Each row is a point on a landscape with many peaks, with its height.
A climber steps from a point to whichever of its 2 nearest points has the largest rise for the distance, and stops where none of them is higher. Distance is the straight distance between rows; heights are no part of it.
Z_809 height 19.7: [ 97 130 112 181 143 154 130 146  99  73 120 115 164 158 148 118 105  97
 159 104 179 144 167 136 119 150 159 129 114 108 133 110 170 133 131  92
 111  97 165 124 116 158 102 117 112 107 106  48 100 116 157 107 127 102
 132 137 123]
Z_590 height 10.4: [114 115 116 178  85 160 114 112  99 118  97 169 180 123 156 122 175 135
  97  98 153 120  96 149 137 115 162 104 135 101 117 154 108  96 125 172
 134  86 156 139 126 145 126 162  88  90 121 100 153 133 107  69 125  74
 136 131 140]
Z_401 height 22.0: [119 124 178 124 160  36 113 164 150 132 149  61 110 151  76  89  61 160
  92 157 154 146 141  82 135 150 154 100 109 129 143  95 160 143 123  94
 167 173 120 128 137 109 124 175 126 157 114 155 125 142 148 170 113 115
 150 137 196]
Z_999 height 34.3: [132 120 155 165 119 142 104 133  76 112 109 169 112 187  86 137 163 170
 149  69 171  87 121 113 139  64 160  92 130 107 165 142 136 107 146 131
 118 120 206  73 124 147 163 126  96 110 181 159 118 162 163 101  84 115
 166 110 138]
Z_516 height 33.5: [102 138 127  26 126 115  98  91  94 144 128 138 143 151 137 103 139  73
 133 127  92 159 126 138 121 141 124 105 126 127 107 135  86 116 132 163
 108 177 137  95 108 113  96 159 182 130 155 188 220 153 159 159 146 140
 151 118 120]
Z_66 height 69.3: [105 154 173 122 134  79 117  98  72 131 129 157 127 183  70 134 111 147
 115 136 127 145 125 126 117 147 135  59 145 114 119 139 124 114 158  94
 133 142 208  45 112 141 145 182 157 148 154 176 157 135 166 157 114 174
 117 124 133]
Z_961 height 25.1: [172 151 140 129 119 107 143  97 118 119 125 153 153 115 147  95 135 146
 118  98 164 180 143 125 105 175  99  99 116 135 126 138 143  85 182  85
 160  78 192  99 143 148 155 177 151 150 135 138 185  77 137 153 151  67
  56 125 135]
Z_450 height 28.9: [159 167 128 115 130 144 160 154 133 123 166  69  77 113 107 137 104 117
 152 129  88  98 123 123  93  94 112 162  75 160 163 129 160 163 134  73
 120 117  93 162 153 120 127 123 146 188 120 147  51 113 112 124 126 186
 108 107 108]
Z_920 height 43.8: [216 128 130  79 111 175 122 155 146  94 124 189  64 148 115 141 133 143
 158  94 123  94 104  99 136 105 147 162 118 126 170 138 110  96 115 155
 116 126 159 123 121  84 187 110 137 131 131 177 139 113 155 157 148 169
 120 121 119]
Z_40 height 46.1: [154 138 109 148 159 135 166 140 193 144 121  62 114  82 167 157 165 144
 147 138 144 116 169 129 100  99  79 155 120 123 144 143 147 177 134 107
 144  91  67 174 138 139  78  70 113 150 162 138  45 144 101 154 102 123
 115 153 121]
Z_637 height 17.8: [198 122  95  91 124 157 157  97 166 142 125 160 124  85 161 134 163 114
 161 116 135 118 125 125  96 135  89 186 158 153 119 159  99 110 155 132
 136  97 133 126 122 114 160 121 152 140 101 143 143 102 111 174 144 136
  71 129  99]
Z_434 height 43.3: [ 88  75  61 126 117 124 163 130  88 110 110 149 213  44 154 132 170  81
 139 128 156 112 105 138 145 121 138 150  80  97 120  85 140  92 109 125
 112 109 123 144 136 176 147 109 110  71 138  55 163 153 116 114 136  59
  50 114 108]
Z_852 height 25.4: [125 104 170 163 134  59  95 169 133 120 108  97 154 131  92  84  83 186
  78 140 197 149 148  78 141 171 145  87 111 137 122  95 149 127 132 119
 164 143 140 116 152 116 136 167 103 140  83 129 180 126 140 132 141  79
 142 126 188]
Z_282 height 45.4: [176 124 165 113  99 150 113 113 144 109 124 174 115 185 150 123 135 166
 147  76 127 168 133 132 141 134 162  95 151  98 120 154  92 111 141 155
 117 102 203 106 128 113 156 149 140 125 112 153 151  92 155 146 145 133
 159 151 128]
Z_940 height 16.3: [141 105 109 123  96 124  86 101 177 199 117 175 149  70 147 111 166 125
  86  99  89 115  68 132 136 118 130 108 161 140 130 137  32 101 121 225
 141 156 118 172 115 115 139 136 100 100 145 174 180 145  84 123 138 101
 136 115 127]
Z_653 height 27.9: [107 142 129 107 100 132 108  93 136 162 120 190 119 141  74 151 110 103
  85 158  81  79  75 138 198  91 118 144 171 147 124 123  82 112  96 165
  82 194 102 110  95 119 169  97 146 105 143 172 176 145 120 112 123 196
 149  95 115]
Z_850 height 51.3: [106 116 180 205 116  93 153 100 107 139 114 181 109 169  76 159 123 206
 105 153 145 119 151 103 141 133 110  60 186 115 117 170 138 129 164 111
 167 124 166  79 126 150 172 158 109 140  92 124 107 114 141 102  89 150
 126 134 147]
Z_24 height 12.1: [112 100 128 181 117  95 153 151 175 159 104 105 137  91 120 138 149 175
  92 133 224 106 173  70 160 123 112 121 139 100 124 129 158 148 129 112
 154 128 108 129 113 156 130  93  98 126  75 113 101 153 123 138  61  62
 126 122 162]
Z_690 height 64.0: [132 134 141  96 115  87 153 112 181 181 184 108 107 102  96 174 102 114
 104 138 116 118 116 104 167  91 103 147 179 109 140 193 133 152 121  81
 148 174  44 132  81 127 152  68 146 118  97 139  40 163 117 140  74 156
  95 130 143]
Z_687 height 9.5: [213 131  66  77 137 159 121 131 125 101 128 181 123  94 140 158 173  90
 180  91 148 114 103 100  84 106 109 181 122 140 152 166 106  93 161 152
 128 120 166 120 122 114 150  96 131 120 203 195 165 150 139 179 158 138
  89  94 114]
Z_836 height 15.5: [161 161 165 115 180 112 136 161 155  88 145  81 119 144 141  69  94 167
 175 123  92 182 134 121  78 180 129 121  65 161 138  75 170 130 161  82
 146 111 156 129 160 115 126 153 173 162 141 119 152  71 145 159 200 127
 117 154 132]
Z_184 height 9.7: [155 107 156 144 134 100 139 142 108  92 120 145 151 151 111 121  94 135
 119 116 196 137 170 114 150 170 148 108 132 122 145 111 167 105 133  95
 141 116 191  81 127 118 158 146 126 124  94 112 153  77 168 129 106 115
 108 126 138]
Z_527 height 7.3: [173 149 138  51  92 188 146  85 126 100 155 165  83 162 117 163 121  96
 132 129 110 114 117 142 148 143 141 165 146 126  90 142 102 107 103 118
 115 141 142  96 102 108 185 130 179 105  67 119 138  84 173 166 144 212
  79 131  92]
Z_412 height 28.3: [120 145 151 111  87 106 121  64 102 136 125 188 162 132 136 110 114 146
  71 128 142 174 137 125 136 167 109  69 154  99  82 163  91  80 162 118
 150 112 192 106 126 157 151 199 159 122 118 146 209  98 133 143 137  90
  90 118 130]
Z_280 height 51.1: [181 113 107 154 132 128 165 145 210 169 108 125  83  82 142 175 166 172
 138 126 150  80 138  91 130  83  73 180 141 137 151 147 118 131 142 130
 150 117  85 168 122 121 141  60 106 153 157 151  61 164 101 157  96 137
 124 147 115]
Z_239 height 30.9: [121 120 140  64 103  96 108  80 107 140 132 167 179 147 150  93 137  98
 122 130 142 201 149 134 133 156 136  98 140  84  86 156  88  99 166 135
 121 147 177  87 113 139 122 185 180 115 144 174 231 136 157 170 131 103
 119 144 120]
Z_26 height 31.3: [132 121  89  96 111 210 128 129  99 116 128 146 106 123 135 152 149  96
 137 108 100  80  93 151 130 104 150 172 102 124 125 112 123 121  96 162
 102 135  94 132 117 110 135  92 131 115 111 107 114 135 130 104 142 162
 122 120  90]
Z_397 height 13.1: [155 138 133 187  91 186 140 128 124 114  92 156 107 138 139 118 167 181
 130  91 131 109  98 156 114 118 136 104 122 121 150 141 108 106 136 151
 125  56 168 163 153 140 138 148  88 130  99 105 110  93 104  66 135  87
 144 141 124]
Z_42 height 55.7: [100 140 145 134  87 156 132  71 163 178 138 134 132 121 158 126 163 152
 126 145 109 200 136 168  95 165 115 108 185 146  68 166 105 156 150 146
 128 119 115 111 146 136  99 151 143 153 110 121 124  85 109 128 149 144
 145 144 110]
Z_922 height 21.3: [155 108  92 118 160 109 125 150 156 136 132  85 147  53 173  92 157 144
 164 146 131 160 139 129  68 165  66 149 118 177 135 116 159 136 163 127
 168  90 117 151 156 127  71 119 133 145 172 106 153 114  93 149 175  76
  96 112 115]
Z_190 height 47.8: [ 91  88  82 138 131 127 138 134 107 154 113 116 168  81 150 126 140 105
 134 121 162 122 131 130 122 122 126 133 106 116 138 114 152 107 136 123
 128 112 121 131 136 141 122 114  87 115 132  91 145 143 117 127 119  65
  90 121 112]
Z_951 height 53.6: [ 75 129 156 123 153  82  98 114 146 154 157 132 162 155 100 131  95 109
 104 170  85 113 112 125 190  74 164 146 131 124 115 133 113 145  76 151
  93 188  41 134 111 127 108 112 118 120 174 164 123 199 125 116  90 143
 194  96 154]
Z_620 height 12.5: [155 126 157 128 141 100 137 166 131  75 143 110 139 132 130  83  70 136
 138 137 145 167 156 110 140 203 137 118  83 146 139  84 196 107 149  63
 143 110 162 104 142 125 155 149 161 157 100  91 162  50 156 150 183  90
  88 127 138]
Z_612 height 48.5: [174 123 130  81 105 156 116 150 107  91 109 181 114 158  89 136 124 118
 116 103 146  98  95 118 150 120 152 130 123  99 163 116 134  72 121 126
 114 132 199  94 102 109 169 136 146 105 121 155 167 123 160 127 113 125
 108 124 121]
Z_956 height 27.3: [ 89 130 100 110 130 199 126 136  60  64 117 151 127 176 133 134 115  71
 118 131 103  88  93 181 159 113 158 154  70 109  99  84 123  99  72 139
  76 134 108 131 109 115 143 116 118  87 112  70 107 125 141  65 144 161
 142 133 112]
Z_722 height 18.8: [ 99  95 103 164 109 101 126  92 139 217 104 170 153  62 124 130 151 128
  75 130 113  93  85 132 159 101 112 131 156 130 130 117  67 104 131 176
 127 161  74 154 130 150 158 106  87 136 129 128 139 137  70 102 112 110
 126 109 113]
Z_56 height 28.8: [104 100 133 121 114  72 117 135 140 150 131 115 165 103 120  77  87 140
  74 159 143 157 132  99 139 193 143 109 132 144 106  83 122 107 138 131
 144 148 121 121 140 100 126 160 128 146  91 133 201 106 112 139 153  85
 114 132 159]
Z_357 height 39.4: [112 146 152 139  80 123 131  67 158 140 146 179 128 156 118 160  96 144
  84 172 122 156 147 134 167 167 116 123 206 121  82 157 108 117 133 131
 142 152 127 104 120 119 172 149 147 119  60 119 113  88 143 139  94 181
 128 146 135]
Z_770 height 41.0: [ 59 142 130 142 159 139 128 142  18  81 111 127 144 171 103 135 111  94
 135 109 145  97 104 154  97 106 137  92  61 114 157  94 161 110 133  86
 106 113 184 105 136 160 130 156 113 125 170 106 126 152 136 102 123 125
 123 126 117]
Z_19 height 28.1: [178 126 127  82 132 161 125 165 140  88 145 120  88 115 153  85 111 152
 154  94  72 131 101 143 104 150 123 131  65 150 136 111 124 102 130 171
 152  98 155 155 138 103 112 145 151 148 115 134 167  79 137 111 189 110
 126 119 116]
Z_939 height 44.8: [147 148 175 151  94 134 162  86 156 165 129 175  86 158 105 159 111 213
 125 128 130 142 137 114 143 141 112 108 179 123 120 153 116 115 143 108
 156 121 171 116 148 117 199 143 143 156  80 123 109  82 119 134 104 171
 113 140 137]
Z_351 height 54.0: [100 123 117 117 155  85 118 135  82 140 136 104 155 120 123 108 141  97
 144 122 149 137 134 155  80 150 132  94 109 128 141 104 170 119 165  96
 136 102 167  87 145 143 105 159 119 136 171 128 180 138 118 145 134  87
 109 114 128]
Z_997 height 44.4: [ 59 168 132 157 105 140 148  96  64 147 151 155  83 165  73 169 114 129
 103 150  62  88 105 153 106  95 104  99 129 127 127 130 122 146 140 128
 120 144  95 123 139 148 146 126 113 146 137 141  83 145  97  94 110 202
 142 107 112]
Z_353 height 23.5: [ 52 117 112 146 132 163 109 125  56  71 113 137 175 166 147 128 113  72
  98 123 144 136 132 152 159 126 172 130  98 104  88 101 138 112 100 113
  82 116 126 128 115 141 104 140 109  79 115  57 123 132 136  87 132 133
 158 140 133]
Z_819 height 39.2: [147  96  70  72 122 136 138 129  99 119 125 140 184  54 162 103 176  67
 124 128 109 112 107 141 132 152 140 151 114 106 108 101 128  94 120 142
 117 121 143 127 113 135 110 138 147  77 123  85 225 125 135 114 181  71
  41 104 109]
Z_163 height 41.5: [158 121  86 123 195 134 130 176 165  92 137  72 120 111 160 143 126 102
 172 120 150 151 172 126  86  95 101 152 107 140 151 122 168 165 129 101
 143  96 101 169 141 132  82  89 128 124 187 129  69 168 141 158 110 111
 126 137 140]
Z_953 height 14.2: [125  76  85 102 106 117 106 106 129 181 110 171 196  59 144 134 188  93
 119 100 115 108  66 103 150 102 148 136 132 113 138 119  67  98 125 196
 126 163 110 141 106 143 149 107  88  66 188 171 183 189 112 149 129  82
 102  97 121]
Z_138 height 69.5: [ 95 150 139 141 116 159 135 110 170 163 143  54 112  98 154 143 148 118
 108 169  93 159 153 150 103 128  98 144 149 144  94 147 140 199  92 121
 124 138  29 179 147 133  52 100 124 143  97  94  60 118  94 104 126 148
 143 142 112]
Z_167 height 36.1: [161 111  89  55 131 168 142 126 127 100 137 125 136  83 172 102 165  92
 140 134  87 142 124 143 135 180 114 167 131 119  80 109 105 122 103 169
 125 123 116 143 103 112 105 141 153  84  90  81 202  95 146 118 215 114
  84 129 104]
Z_676 height 41.6: [ 28 151 128 161 111 163 116 102  48 134 106 165 124 185 127 146 121 105
 113 137  98  88  79 164 126  81 124 112 107 123 104 115  94 139 112 153
  84 131  99 134 129 147 134 115  98 117 182 119  94 150  99  74 105 163
 194 110 110]
Z_277 height 34.8: [118  87  63 107 122 189 138 124 124 169 126 123 125  76 163 148 165 117
 141 107  78  83  84 127 143  96 134 182  99 122 106 107  89 132  75 196
 119 155  36 164 103 120 123  74 102 121 138  98  84 152 119 122 150 139
 109 117  92]
Z_119 height 39.3: [174 164 173 171  92 135 180 127 162 140 114 136  48 148 102 143  96 211
 145 131 123 131 140 103 151 140 112 130 132 151 146 110 145 133 127  77
 142 103 150 149 166 124 196 133 146 167  66 100  77  60 114 113 116 169
 106 166 121]
Z_97 height 16.5: [175 114 130 182 132 193 126 194 153  76  79 141  94 144 160 122 136 189
 157  90 138  92 117 139 146  93 150 135  99 114 163 117 113 111  88 158
 118  85 132 195 135 130 139  92  93 116  97  80  90 106 130  75 141  92
 153 167 129]
Z_610 height 13.8: [204 136 128  75 172 148 110 158 159  61 183  97  90 141 128 160  96  92
 151 110 105 123 132 103 153 115 157 182 126 129 153 141 153 173  78 125
 127 134 115 137 111  87 128  92 154 111 136 133  74 133 159 157 137 177
 131 135 132]
Z_396 height 26.6: [ 72 119 107 140 119 153  96 122 132 134 121 135 168 117 169 103 153  89
 123 136 102 149 139 161 133 125 145 132 144 131  91 118  90 148 109 193
  97 138  80 149 119 112  85 124  99 123 131  97 150 138 112 102 133 117
 176 134 123]
Z_8 height 47.2: [ 40 155 139 129 123 125 130 114   6  82  81 169 140 173  82 140 106  98
  91 139  98  78 109 172 111 131 118  82  91 115 119  92 125 118 116  80
 108 131 152  98 130 143 136 160 144 126 161 122 144 136  94  98 128 166
 127 117 106]
Z_538 height 59.7: [ 70 129 156 175 127  93 109 106  77 126 118 192 138 182  83 154  98 134
  84 161 133 109 134 135 144 141 134  80 168 105 109 135 113 107 151 137
 127 127 143  73 113 140 151 164 118 114 140 139 141 141 131 103  97 154
 152 108 142]
Z_934 height 49.2: [ 75 165 142 168 119 145 159 102 115 158 135  82 101 126 124 120 125 159
 124 159 113 162 131 168  68 157 112 105 138 152 107 142 143 167 158 116
 136 107 112 143 153 152 107 140 128 175 116 100  96 104  95 117 144 148
 137 150 109]
Z_87 height 16.4: [178 120 156 105 145 123 117 165 184  88 161  96 119 162 139 150  86 130
 139 122 133 173 169 102 162 145 174 140 154 111 143 155 143 177 101 112
 139 147 118 136 110  93 124 102 146 102 102 128  90 130 140 162  96 155
 145 153 159]
Z_787 height 14.5: [139  98 131 177 139  79 127 162 162 120 108 102 176 102 131 118 158 158
 126 129 250 156 202  76 126 135  99 111 129 129 135 134 174 158 160 100
 168 107 144 108 156 161 116 104  87 112 109 119 130 137 134 162  92  35
 126 117 158]
Z_988 height 34.9: [101 173 122 178 163 124 154 129  58  99 117 109 117 152  92 127 116 125
 169 109 146 123 129 159  61 117 118 113  77 143 152 126 163 142 176  69
 119  88 187 125 146 168 123 150 129 171 147 106  86 112 137 116 134 153
 118 121 116]
Z_7 height 29.7: [111 100 109 102 131 112 103 113 181 177 135 103 145  97 168 108 139 101
 120 154  62 141 129 129 150 138 108 156 156 165  91 104  72 158  78 220
 115 166  64 151 136  89  74 152 131 141 125 139 177 130 107 124 163 127
 165 119 115]
Z_314 height 32.3: [127 106 126 110 121 124 101 172 126 115 131  98 145 136 142  87  88 131
 112 136 111 139 119 144 135 166 150 116 112 135 130  99 130 111 116 160
 133 133 128 141 136  97 104 144 127 123 114 119 174 106 138 110 160 104
 152 152 146]
Z_63 height 42.5: [ 95 142 167 103 170  82  81 149 105 121 133 113 121 180  72 113  84 115
 116 141  95 103  99 122 158 108 177 100 118 140 151 103 121 127 105 149
 109 182 143 114 128  96 132 143 158 128 182 188 145 193 160 115 106 160
 213 124 170]
Z_18 height 35.1: [111 154 142  94  92 147 141  58 139 155 180 160 106 152 119 172 132 105
 111 158  84 133 121 149 136 120 110 160 202 132  84 171 109 141 112 128
 130 152 102 104 114 120 143 133 154 128  86 130  88 108 137 117 105 213
 120 122 105]
Z_474 height 19.3: [158 133 165 172 169  87 111 193 157  97 117  64 102 144 130  91 102 189
 170 144 153 176 153 115  95 157 135  98  88 160 169 102 167 156 138  98
 140 117 152 147 162 134 110 137 131 154 157 125 124 100 140 150 165  88
 156 154 153]
Z_993 height 22.4: [165 124  91 128 109 113 167  92  95 118 132 177 185  85 152 112 163  91
 140 110 197 139 150 133 118 162  84 140 128 111 129 147 154  80 176  88
 155  55 215  92 122 173 154 153 141 127 121 117 175  98 137 141 130  75
  49 118 108]
Z_754 height 20.1: [193 115  83  79 116 122 154 100 115 127 133 172 165  89 164 132 167  57
 152 121 185 133 134 116 107 147 111 164 159 105 130 164 118  78 166 112
 133  94 171 100  94 127 158 134 155  99 130 144 186 130 150 179 120 100
  37 131 114]
Z_85 height 11.1: [183 114 117  26 134 176 107 150 128  64 162 128  91 164 139 132 110  83
 156 115  84 117 124 121 139 145 174 149 119 134 124 121 113 131  95 160
 107 157 147 114  99  83 123 124 173 114 118 145 149 122 177 156 162 196
 144 136 112]
Z_381 height 5.1: [160 132  95 153 137 143 132 129 128 108 132 150 150 131 157 151 174 106
 173  96 181 129 159 124 118  99 132 157 146 112 140 139 148 131 163 133
 122  86 167  98 116 150 144 103 103 111 147 122  93 149 156 153  95 115
 124 153 116]
Z_187 height 57.6: [163 126 150 125  96 125 133 129 194 207 160 109  55  88  88 167 122 172
 124 128 114  86 106  82 156  83 101 144 159 148 165 153 110 138 139 116
 151 166  86 147 117 115 150  80 127 137 119 156  57 156 101 151  86 174
 125 127 139]
Z_629 height 77.2: [ 81 139 123 108 142 130 147 119 145 148 153  71 135 105 154 146 127  96
 121 127  96 140 137 134 137  92 124 149 116 104 117 146 160 172  93 104
 124 156  31 153 110 136  79  90 129 129 123 104  53 153 109 118  96 137
 129 111 135]
Z_947 height 62.5: [127 127 144 104 129 156 128 104 198 186 144  75 122  78 166 135 155 157
 143 159  98 192 145 142  83 156 103 140 176 159  98 152 118 188 125 144
 154 139  74 167 146 103  53 120 132 145 113 126  97 107  92 155 146 160
 149 146 113]
Z_631 height 17.7: [123 121 108 180 177  97 128 174 145 131 122  68 180  86 148 106 152 123
 155 140 206 167 181 127  61 148  87 118 109 151 157 123 186 145 172  99
 155  91 126 132 174 163  90 115  99 138 170 104 132 142 118 140 152  50
 107 118 154]
Z_261 height 12.0: [155  80  54 103 133 122 107 133 149 170 138 149 158  72 153 161 181 104
 161  96 160 105  99  95 107  97 115 160 157 120 160 149 113 103 160 171
 146 143 131 123 124 119 153  83 102  81 203 178 162 180 121 191 124 100
  89  99 111]
Z_132 height 13.9: [139 141 147 177 168  96 147 142 141 105 133 100 132 176 124 156 127 134
 162  98 174 158 188 122 134  90 158 123 131 110 159 161 175 167 132  61
 131 124 144 122 119 161 111 113 127 124 141 123  48 151 160 135  77 114
 157 127 158]
Z_9 height 19.9: [ 85 133 126 183 110 200 139 158 130 119  88 120 115 136 167 137 145 177
 141 112 149 124 119 147 136  97 134 119 112  91 109 126 110 118 100 158
 106 100  93 188 117 142  99  90  70 123 116  64  63 134 122  83 114 100
 177 169 134]
Z_361 height 24.7: [173 130  93  86 150 138 136 151 154 109 145  85  99  64 164  79 131 146
 160 116  61 140 104 124  69 152  68 170  65 175 127 102 140 132 151 147
 156 105 123 153 150 111  95 128 158 164 151 123 163  86  99 135 208 109
  98  99 104]
Z_856 height 23.1: [ 64 138 143 188 102 189  96 132 144 127  92 120 151 139 176 127 155 150
 135 132 147 180 127 164 104 132 141 107 139 116  90 136 106 150 129 167
 108 106  95 175 134 141  55 125  85 128 116  70 110 115 102  72 146 106
 198 169 123]
Z_893 height 7.2: [206 129 101 127 131 159 132 122 146  99 136 176 127 132 140 170 186 101
 191  95 171 106 128 100 117  87 117 191 152 150 157 177 118 123 180 128
 120  79 162 105 127 125 162  84 124 125 157 187 102 147 155 187 108 152
 118 139 126]
Z_528 height 9.2: [149 140 110  40 126 167 130  94 105 124 164 131  93 149 134 145 135  71
 150 118  95 110 114 133 113 123 124 157 124 143 126 148 118 124 117 111
 116 157 148  96  96 101 123 121 170 138 125 161 161 117 150 182 136 190
  95 100  97]
Z_218 height 34.0: [207 132 149 199 123 142 161 170 188 104  79 129  62 125 141 126 111 189
 147 128 160 120 176 100 165 137 110 149 123 148 169 119 157 146 113  85
 150 104 145 160 153 133 149 108 140 146  84 113  79  80 124 116 121 113
 124 179 149]
Z_300 height 61.1: [124 134 152 112 172  66 121 130  98 127 153  92 150 169  98 123 109 110
 138 119 151 157 153 128 104 139 171  94 124 130 149 129 167 132 155  91
 135 143 191  65 132 133 114 167 145 144 161 153 123 149 153 179 100 137
 131 124 137]
Z_415 height 32.7: [ 94 111  91  80 128 113 118  97 125 159 121 106 155  87 155  92 157  67
 109 150  59 132 124 153 137 151 100 154 119 156  76  97  84 119  87 168
  99 152  86 133 134 111  82 151 151 119 110 118 212 108 114 106 188 121
 114 106 106]
Z_865 height 31.4: [112 156 148  89 124 120  97  76 136 150 175 143 121 163 102 158  98  70
  91 173  47 115 106 144 188  93 121 167 192 143  97 155 112 151  73 145
  98 185  70  99  92 123 141 125 163 106 116 155 124 133 134 100 111 208
 147  97 110]
Z_139 height 36.7: [114 126 139 147 104 128 111 143 118 159 110 101 118 117 120  80 118 165
  95 140  80 125  88 154 111 150 123  97 103 147 125 102 105 105 127 174
 132 122 113 184 153 113 118 169 119 152 108 143 152 104  81  69 164 104
 153 133 133]
Z_168 height 39.9: [145 135 168 144 131 118 102 119 123 151 125 142  96 191 107 135 158 188
 158  89 143 138 122 121  95 106 156  80 153 125 158 154 105 127 161 158
 134 133 196 104 138 122 141 156 114 144 157 181 123 141 146 124 114 153
 189 135 147]
Z_967 height 37.0: [120 136 105 120 203  96 125 172 147 133 165  20 104 102 115 120 111 127
 150 129 115 116 140 115  92  89 110 133  67 129 171 117 168 159 108 109
 149 133  86 174 144 120  83  95 117 149 193 132  60 177 110 166 119 100
 129 117 140]
Z_207 height 25.2: [122 131  99 109 120 117 157 111 131 190 152  98 102  73 100 138 122 119
 126 137 114  83 116 110 109 111  91 155 109 158 150 112 147 129 152  87
 134 145  95 143 143 119 132 102 132 169 141 136  94 137  97 151 118 149
  73 107  94]
Z_369 height 42.6: [ 52 166 147 195 122 120 140 130  69 131 105  94 110 139  92  93 114 168
 107 157 100 120  93 164  86 153 103  71 101 135 126 114 133 136 154 127
 142 121 130 158 157 144 131 186 100 181 120 123 124 115  88  78 149 134
 139 142 127]
Z_706 height 21.6: [ 81 126 109 163 111  81 137 104 152 230 113 114 107  65 108 142 135 149
  91 157 120 101 110 118 124 119 100 106 162 134 134 124 109 136 146 130
 146 170  70 136 144 149 137 109 104 151 125 129  97 143  62 129  97 131
 102 123 120]
Z_316 height 27.4: [ 91 115 157 176 131 140  88 189 162 101  90  60 117 142 142 109 118 181
 125 139 155 138 150 128 115 146 144 102  96 123 139  92 136 146  96 154
 123 142 102 194 130 122  77 118  84 134 109  93 120 138 129 108 167  83
 191 151 170]
Z_349 height 33.0: [159 160 137 142 130 147 148 143 123 118 146 116  86 151 107 128 116 158
 166 108 113 122 134 140  83 119 127 130 101 152 168 124 145 136 160  96
 125  88 163 141 150 126 146 128 141 185 130 135  80 100 133 137 132 177
 130 135 105]
Z_679 height 23.4: [144 103 156 193 146 129 107 190 162  78  84  92 117 149 142 103 129 185
 145 113 197 146 176 110 119 141 150 108 115 127 153 121 162 153 123 117
 132 102 146 162 159 145 107 112  88 117 114 102 125 116 138 113 146  53
 163 151 165]
Z_781 height 69.8: [125 129 102  99 147  84 166 133 146 142 177  98 152  94 128 173 130  79
 120 131 139 137 156 101 154 109 124 164 160  92 124 180 184 158 118  70
 134 138  49 110  85 147 133  83 137 121 105 121  66 173 133 148  61 121
 105 126 147]
Z_479 height 19.2: [134 113 164 122 143  74  88 182 162 117 152  81 125 157  96 120  67 147
  88 145 148 125 158  82 177 136 171 116 142 120 130 104 142 148  87 117
 141 178  92 135 107  91 106 124 123 109  94 133 117 154 138 133  92 116
 156 138 196]
Z_275 height 48.4: [ 94 151 178  94 163  65  87 105 143 156 170 130 139 160  86 132  95  95
 115 163  86 122 111 121 150 111 159 119 164 152 126 155 108 160 114 143
 114 197  98  94 104 112 119 150 158 128 181 187 160 189 127 138  96 161
 195 113 164]
Z_304 height 29.9: [211 104 117 174 118 122 148 160 176  83 101 162 122  99 159 126 119 153
 147 122 189 135 173  88 178 147 128 164 146 123 153 130 153 122 111 110
 158  92 153 135 135 128 162 111 121 104  68 106 115  87 145 140 121  83
 104 169 145]
Z_12 height 53.8: [118 123 112  98  97 143 137 129  59  92  82 176 142 142 100 122  99  96
  69 124 126  84 102 157 156 146 122 108 112 102 131 102 139  73 110  99
 100 118 165  91 118 130 158 156 153 118 119 124 171 132 131  91 123 139
  94 109 104]
Z_379 height 36.9: [ 93 154 148  67 122 136  92 126  88 133 100 146 139 171 102  95 119  90
 144 132  81 101 102 153 135 112 146  92 104 136 124 112  93 109 119 178
  84 170 151 102 140 113 117 145 168 131 186 204 201 179 151 116 144 168
 205 115 125]
Z_185 height 47.9: [ 55 153 147 136 158 140 113 112 107 117 114 136 136 171 122 115  89  95
 112 165  73  94  86 160 171  76 148 142  96 143 102 108  89 129  63 153
  73 169  81 129 124 106 123 120 102 113 178 132 110 183 116  92 105 170
 223 112 136]
Z_515 height 51.7: [ 79 156 175 170 129  80 134 114  73 129 134 165 102 195  33 158  75 148
  73 196  80  85 104 116 158 109 116  78 153 140 136 127 123 132 128 125
 133 146 109  97 121 138 156 156 122 117 130 153 105 140 109  90 104 181
 141 122 146]
Z_406 height 11.5: [143 125 160 195 133 112 135 134 160 143 116 114 105 134 120 148 139 192
 127 136 183 144 173 106 135 129 145 105 169 105 137 154 145 169 146 105
 143 120 140 132 132 143 100 122 103 144 111 129  69 135 137 140  72 109
 153 143 145]
Z_237 height 16.6: [134 141 138 183 160 113 152 121 135  82 147 104 174 167 134 131 103 109
 167 118 185 185 197 136 121 165 163 134 140 116 116 138 169 179 145  57
 132  91 169 109 132 160  95 132 138 128 115  95  94 115 161 142 111 128
 142 121 130]
Z_701 height 38.8: [112  94  56 106 133 155 168 127  93 143 120 133 155  39 164 130 151  85
 119 137 102  80  95 136 152 129 142 185  94 108 103  82 121 113  91 146
 102 143  63 147 115 135 151  91 116  86 103  58 133 138 116  88 164 105
  56 109  78]
Z_240 height 49.5: [160 124 140  87  87 158 117 101 134 134 122 171 117 158 158 111 140 125
 108 110  95 154 115 158 139 139 129 124 158 117  91 158  82 110 126 177
 105 133 140 134 121 113 134 165 149 116  99 157 170  98 143 117 153 142
 137 135 115]

For each start below, name the point where the climber stops.
Z_261: Z_12
Z_993: Z_951
Z_237: Z_66
Z_97: Z_66
Z_24: Z_629
Z_87: Z_629
